Each row is a point on a tangle of strands that fork and nearly touch. The rows are in no order.
Two points are linked if the straight distance between their rows is under 88. Some points are linked to none.
j_422: [-18 52 -17 23 28 40 35 -18 -12 -24 -7 22 -3 -15 -4 -8 23 -14 -13 -8 -33 52 -16 -26]
j_343: [9 18 41 -1 -7 0 16 -25 -11 -24 39 3 15 25 3 41 -9 11 17 -18 -21 40 20 9]
j_325: [22 -25 3 -18 -28 -45 -38 3 1 6 0 -5 -3 15 3 -1 -12 17 31 15 6 -8 -5 5]
j_747: [0 11 13 -7 40 -51 -2 20 9 2 8 -28 6 34 -20 5 -30 25 20 -14 -25 3 21 21]
j_944: [31 -17 12 -31 -16 23 -11 24 20 16 39 -4 -12 32 -16 42 -1 -2 -28 -4 12 -13 30 -22]
j_375: [-5 11 -2 17 3 -17 25 27 23 17 -5 28 27 -1 22 -22 4 12 -3 20 6 -28 -16 9]
j_224: [20 35 18 23 42 17 19 -7 -18 15 -37 3 16 -3 6 -18 -26 -15 8 26 -31 -1 -63 21]
j_724: [-19 -27 -15 8 -30 17 -9 20 11 -21 20 -18 -13 28 -19 -8 5 39 -35 -47 -36 -1 12 16]
j_488: [-37 -8 -7 -18 -23 -36 -10 13 0 5 8 28 -13 21 -11 8 7 -3 1 -29 18 -11 10 26]
j_455: [-15 46 -22 7 19 -55 -2 19 3 -3 -19 -6 8 -41 -1 -47 -17 -17 -9 16 -24 -33 -16 18]
j_195: [1 11 9 -8 24 -4 14 -15 35 2 39 10 -5 25 -17 24 -7 8 -2 -5 0 27 -30 -29]
j_9: [-8 -49 -2 -16 -28 24 2 9 -2 -14 20 -22 -30 -14 19 -14 17 -3 -2 -28 11 -10 53 -13]
j_784: [30 -52 18 -22 -25 32 -9 -1 10 -9 -2 2 -21 26 37 15 12 2 8 -67 13 -18 67 31]
j_709: [24 -12 -15 -30 3 -68 -55 -9 7 21 -7 -14 -19 0 9 6 -6 -2 23 -27 -16 -42 43 24]
j_904: [-17 13 -7 12 -6 9 -5 36 -9 -31 -15 -22 0 -22 11 -17 4 12 -7 21 -5 -28 23 15]
j_772: [-16 -5 -17 -16 -20 18 18 52 5 -23 21 -22 -23 15 -7 -15 17 29 -19 -25 -23 -2 2 2]
j_265: [-11 32 9 25 33 -6 -6 25 3 10 -32 -5 25 -30 8 -31 -14 -41 -32 29 -2 -6 2 -24]
j_536: [-16 -20 -15 26 20 -20 -6 -2 -3 3 -41 -28 9 -35 -14 -32 -26 8 -28 19 13 -21 5 -9]
j_700: [-5 7 -39 22 -9 16 3 25 -5 -22 -29 2 1 -17 -12 -36 26 16 -23 23 -1 7 -30 -32]
j_977: [29 2 42 -14 0 27 49 -23 -1 -10 44 -7 30 21 -17 46 -19 5 13 9 -23 39 10 3]
j_123: [25 -26 -7 5 -3 -22 -20 6 15 -21 -1 -12 -21 -10 -16 -2 -45 35 -3 -4 -11 -16 32 14]
j_767: [-27 -60 -3 -24 -3 -9 -4 11 -14 1 -22 2 -27 -11 -17 -3 -11 -39 -8 1 43 -12 43 -20]
j_739: [-10 -5 -33 33 -11 -29 -24 -35 -3 19 7 19 -4 1 -24 -6 5 -9 4 -1 0 15 -27 -37]
j_144: [-37 -6 -18 -32 -19 17 -26 -8 -23 10 -8 18 -15 20 5 29 52 -13 3 -19 48 17 -16 17]
j_719: [-8 -12 -4 -18 -30 60 -13 25 -27 -1 -27 -33 -10 0 8 7 50 5 -11 22 29 -14 13 7]
j_191: [7 -14 -16 20 -18 13 13 15 -15 -22 0 -22 8 3 -32 8 -16 43 -12 32 -27 34 -33 -1]
j_824: [-6 8 -15 -20 -14 32 10 42 -15 -30 -30 -16 -18 -11 8 8 28 16 -6 36 29 -12 17 11]
j_647: [-6 -38 -15 8 2 -11 -5 17 32 41 3 0 -17 -7 -2 -33 -1 4 -11 -3 5 -41 -11 -19]
j_615: [25 6 27 0 26 -1 38 -23 9 4 25 27 13 9 -24 41 -20 -17 9 12 -9 32 -22 -15]
j_446: [16 6 11 -10 -12 19 7 -19 13 3 10 18 5 8 28 13 15 12 43 18 19 7 -37 2]
j_738: [18 9 -14 -22 -4 -8 -12 -15 -3 3 -14 14 -14 -18 21 -6 19 3 42 40 25 22 -39 -12]
j_928: [-1 2 -51 13 -17 30 7 -3 -22 -26 -25 -5 4 -14 -27 -3 18 25 -12 27 -3 44 -38 -19]
j_338: [-11 -35 -3 -10 -9 -36 -18 -5 -42 -8 -13 -1 -9 -9 -14 6 0 -25 25 22 42 -1 36 -18]
j_217: [11 -46 -13 -5 -2 -42 -16 45 11 -17 6 -32 -28 -18 -4 -37 -18 22 3 -9 -13 -33 29 4]
j_168: [-13 -8 26 11 24 45 11 27 19 -4 9 -48 3 -4 10 -1 -8 6 -25 -22 -8 -6 60 6]
j_905: [39 -26 30 -15 -17 0 -22 -5 25 15 11 11 4 23 33 -1 2 9 29 -49 11 -27 40 29]
j_379: [2 18 -27 -11 12 -15 -5 1 -4 0 -3 32 -27 -30 17 -23 29 -17 18 15 25 12 -34 -39]
j_453: [-4 -5 18 16 -20 13 -16 -11 17 35 0 2 15 -3 22 -11 8 -5 -12 -2 24 -53 12 20]
j_498: [2 25 42 18 24 -11 2 19 0 -5 13 -6 11 0 0 -2 -41 -17 1 30 -32 -7 35 -3]
j_968: [21 30 21 8 23 0 -9 -46 -19 16 -21 4 18 9 4 12 -37 -8 21 11 -12 11 -67 26]
j_394: [-29 -3 -8 9 -18 -12 4 -31 -1 -15 25 6 -10 7 37 -9 7 19 30 -47 5 -11 36 34]
j_601: [26 -3 -2 30 15 26 19 -47 -35 0 -28 22 25 -6 -26 16 -5 -14 -11 28 -16 35 -28 -27]
j_976: [38 -12 0 -37 1 -51 -37 -13 25 7 21 1 10 27 4 26 -6 20 25 -7 6 2 -34 29]
j_644: [-39 0 -22 -8 -16 73 -8 1 -23 2 -32 -31 -5 16 3 8 39 13 -19 -6 33 3 -4 16]
j_468: [-24 10 8 4 -27 24 8 -19 -14 -16 29 -13 20 23 -14 50 19 7 -1 -9 8 38 28 22]
j_209: [-15 38 10 17 3 -14 56 18 31 -7 23 29 23 -15 20 -19 -9 -8 -18 -4 -20 -10 -7 3]
j_71: [0 15 21 26 17 16 14 -3 36 31 -11 10 30 -8 25 -8 5 3 2 12 28 -41 -8 16]
j_899: [16 6 -23 20 17 -14 38 -27 0 5 -33 48 28 -14 6 -6 -3 4 12 21 22 21 -15 -3]
j_801: [-12 10 -8 -3 4 -7 5 -20 30 12 37 19 -1 24 -19 23 26 16 -2 -36 11 17 -49 -7]
j_873: [18 -15 -13 8 16 3 -23 6 10 8 -27 -12 -2 -5 -25 5 -36 28 -17 19 12 -15 5 -6]
j_600: [0 2 -7 -17 8 -47 -39 -4 7 11 2 -5 -31 -12 4 -23 -15 -6 21 12 3 -14 -10 -12]
j_677: [-47 -25 -15 -40 -53 -14 -25 0 -29 1 -17 10 -29 18 -3 22 27 1 -1 -23 33 5 -10 34]
j_320: [-38 7 -16 -19 -17 -27 -12 13 -5 5 4 21 -21 -7 -1 -4 -1 -35 -21 -16 12 -34 33 -5]
j_661: [-8 32 25 -2 43 -15 11 27 2 -1 8 -3 -2 10 -15 -1 -39 7 19 10 -21 11 -12 23]
j_509: [49 2 37 2 -19 19 39 13 -16 -16 21 10 13 13 11 -7 -29 32 17 12 -49 -1 -23 19]
j_814: [9 -53 10 -33 -37 15 -7 -3 5 -17 9 -18 -33 -14 34 9 17 10 20 -41 23 3 66 28]
j_252: [-15 33 15 -10 21 29 -15 -21 12 22 6 -1 -4 26 -16 28 32 -30 -22 -11 14 -5 -12 -29]
j_246: [-24 -15 -27 -41 7 -32 -16 23 2 -3 -26 19 -54 -37 1 -39 9 -38 -12 -9 24 -44 -15 -25]
j_607: [46 -23 22 5 -6 -6 -20 4 1 -31 8 -14 6 25 -2 18 -37 52 18 -15 -29 29 -2 41]
j_360: [69 -8 48 -2 -14 -1 9 -8 -11 -28 26 -7 26 30 15 21 -24 17 27 -11 -42 17 -12 43]
j_262: [-2 -6 6 21 -30 25 -7 -20 -5 8 34 -11 11 2 -6 8 8 -24 -17 2 -7 -2 36 -30]
j_519: [-24 -3 -37 41 13 -34 -23 -15 -11 15 -19 -9 4 -18 -20 -29 -15 -20 -9 6 -13 -4 -11 -21]
j_526: [-7 -4 -23 -41 13 -60 -52 -5 -10 23 -6 -26 -43 -20 1 -23 -12 -15 27 -14 -14 -50 16 14]
j_408: [14 15 5 -6 -11 -21 4 -45 23 14 19 26 25 24 8 24 30 10 29 -16 22 3 -56 2]
j_942: [17 24 3 -3 -7 48 21 12 0 6 7 -23 3 -1 2 9 5 6 -17 33 -8 6 -3 -23]
j_622: [-3 51 -1 -1 31 58 65 -8 0 -12 12 18 12 -3 -18 13 5 -13 -22 -5 -31 45 -27 -16]
j_266: [16 8 20 -14 19 -31 0 -32 -24 4 16 -4 6 5 -3 26 -59 9 34 6 -33 24 -47 41]
j_580: [-7 24 8 -3 25 6 0 65 7 6 -15 -10 -1 -13 -2 -26 14 -25 -41 37 0 -5 -6 -45]
j_414: [16 -3 -9 25 13 0 37 -53 -26 6 -24 30 34 -15 -3 20 -12 2 27 22 -1 46 -38 1]
j_836: [-9 13 14 24 7 30 -14 -28 -10 26 2 -5 16 10 -12 33 23 -40 -13 -3 21 -4 21 -33]
j_340: [1 11 -25 16 29 -1 11 -14 -6 10 -63 27 21 -17 1 -18 30 5 13 9 31 20 -19 -10]
j_154: [-45 19 -6 -12 -23 32 -6 -17 -26 -2 11 6 14 25 -3 39 53 0 0 -32 36 29 5 15]
j_141: [-5 5 -27 23 17 0 -17 -10 -7 33 -52 7 27 1 15 -18 24 -10 3 27 39 -23 -21 -9]
j_780: [-4 -19 -3 10 -2 -19 -26 -16 -22 24 -38 -6 4 -1 -8 -1 10 -20 22 30 45 -7 10 -26]
j_636: [-12 -37 -13 -20 -18 -15 13 69 10 -41 24 -18 -45 -3 -9 -29 -6 21 -12 -25 -24 -13 18 -12]
j_97: [-2 37 4 31 44 -2 -5 -1 -23 7 -36 -18 19 -30 3 -31 -25 -27 -13 35 -37 2 -34 3]
j_608: [-41 9 -6 10 -1 24 14 -32 0 -7 12 1 -9 -14 24 -4 15 12 17 -22 17 13 12 22]
j_356: [-16 24 24 -3 14 9 8 27 3 -31 -7 -13 11 -41 20 -27 -10 -14 -20 23 4 -35 42 12]
j_172: [32 -33 1 2 -21 8 -2 29 7 -21 11 -32 19 29 -11 15 -11 55 2 -4 -30 29 -14 18]
j_949: [38 -19 16 -10 -7 -45 -39 -12 9 10 -8 0 1 18 26 -2 -20 -2 34 -45 -9 -44 53 32]
j_425: [-9 25 5 2 16 -4 -6 30 7 18 -1 14 0 21 -26 15 13 -25 -35 11 0 -1 -6 -36]
j_881: [29 26 14 14 -27 48 21 -2 -12 -10 27 0 2 -11 13 -12 -26 11 -6 29 -52 4 -50 12]
j_642: [11 -5 -13 38 -1 8 -3 -38 -12 10 6 -2 4 -7 -37 -4 -8 -9 -11 13 -14 50 -20 -52]
j_761: [-27 -7 -11 -4 -44 8 -8 1 -14 -3 21 14 -17 -10 -10 3 10 -39 -35 -2 7 -14 47 -30]
j_353: [35 0 9 -14 12 -59 -10 -15 19 1 23 -1 16 24 7 13 -25 12 37 -9 -32 19 -34 25]
j_205: [10 -40 15 -11 -20 -7 -2 12 24 35 10 18 16 32 20 2 9 1 -3 -22 30 -44 35 12]
j_182: [-27 -68 6 -20 -13 -9 -3 -10 2 9 2 -5 -42 -7 5 -11 -6 -28 -7 -46 14 -18 53 -7]
j_786: [-2 9 -38 8 12 2 4 8 20 -3 -7 26 -16 -29 -5 -24 34 -8 -26 2 5 9 -22 -30]
j_805: [-9 44 19 18 19 32 67 8 19 -9 38 8 24 -7 -1 -14 1 -14 -20 5 -30 18 -12 -17]
j_679: [-5 28 38 5 13 10 17 22 8 -20 5 -11 17 -30 6 6 -13 -40 -28 32 -4 -9 59 -7]
j_264: [-28 32 -14 19 27 27 16 -30 6 -8 -12 14 -4 -14 7 -1 11 14 5 -17 -10 26 -28 4]

A fork is a point with three links, a tip a point with one. Leave the first point through the second and follow the links. Name the first fork or tip that comes.
j_677, j_488: j_905
j_379, j_786: j_881
j_747, j_661: j_644
j_905, j_205: j_394
j_814, j_9: j_724
j_644, j_719: j_747
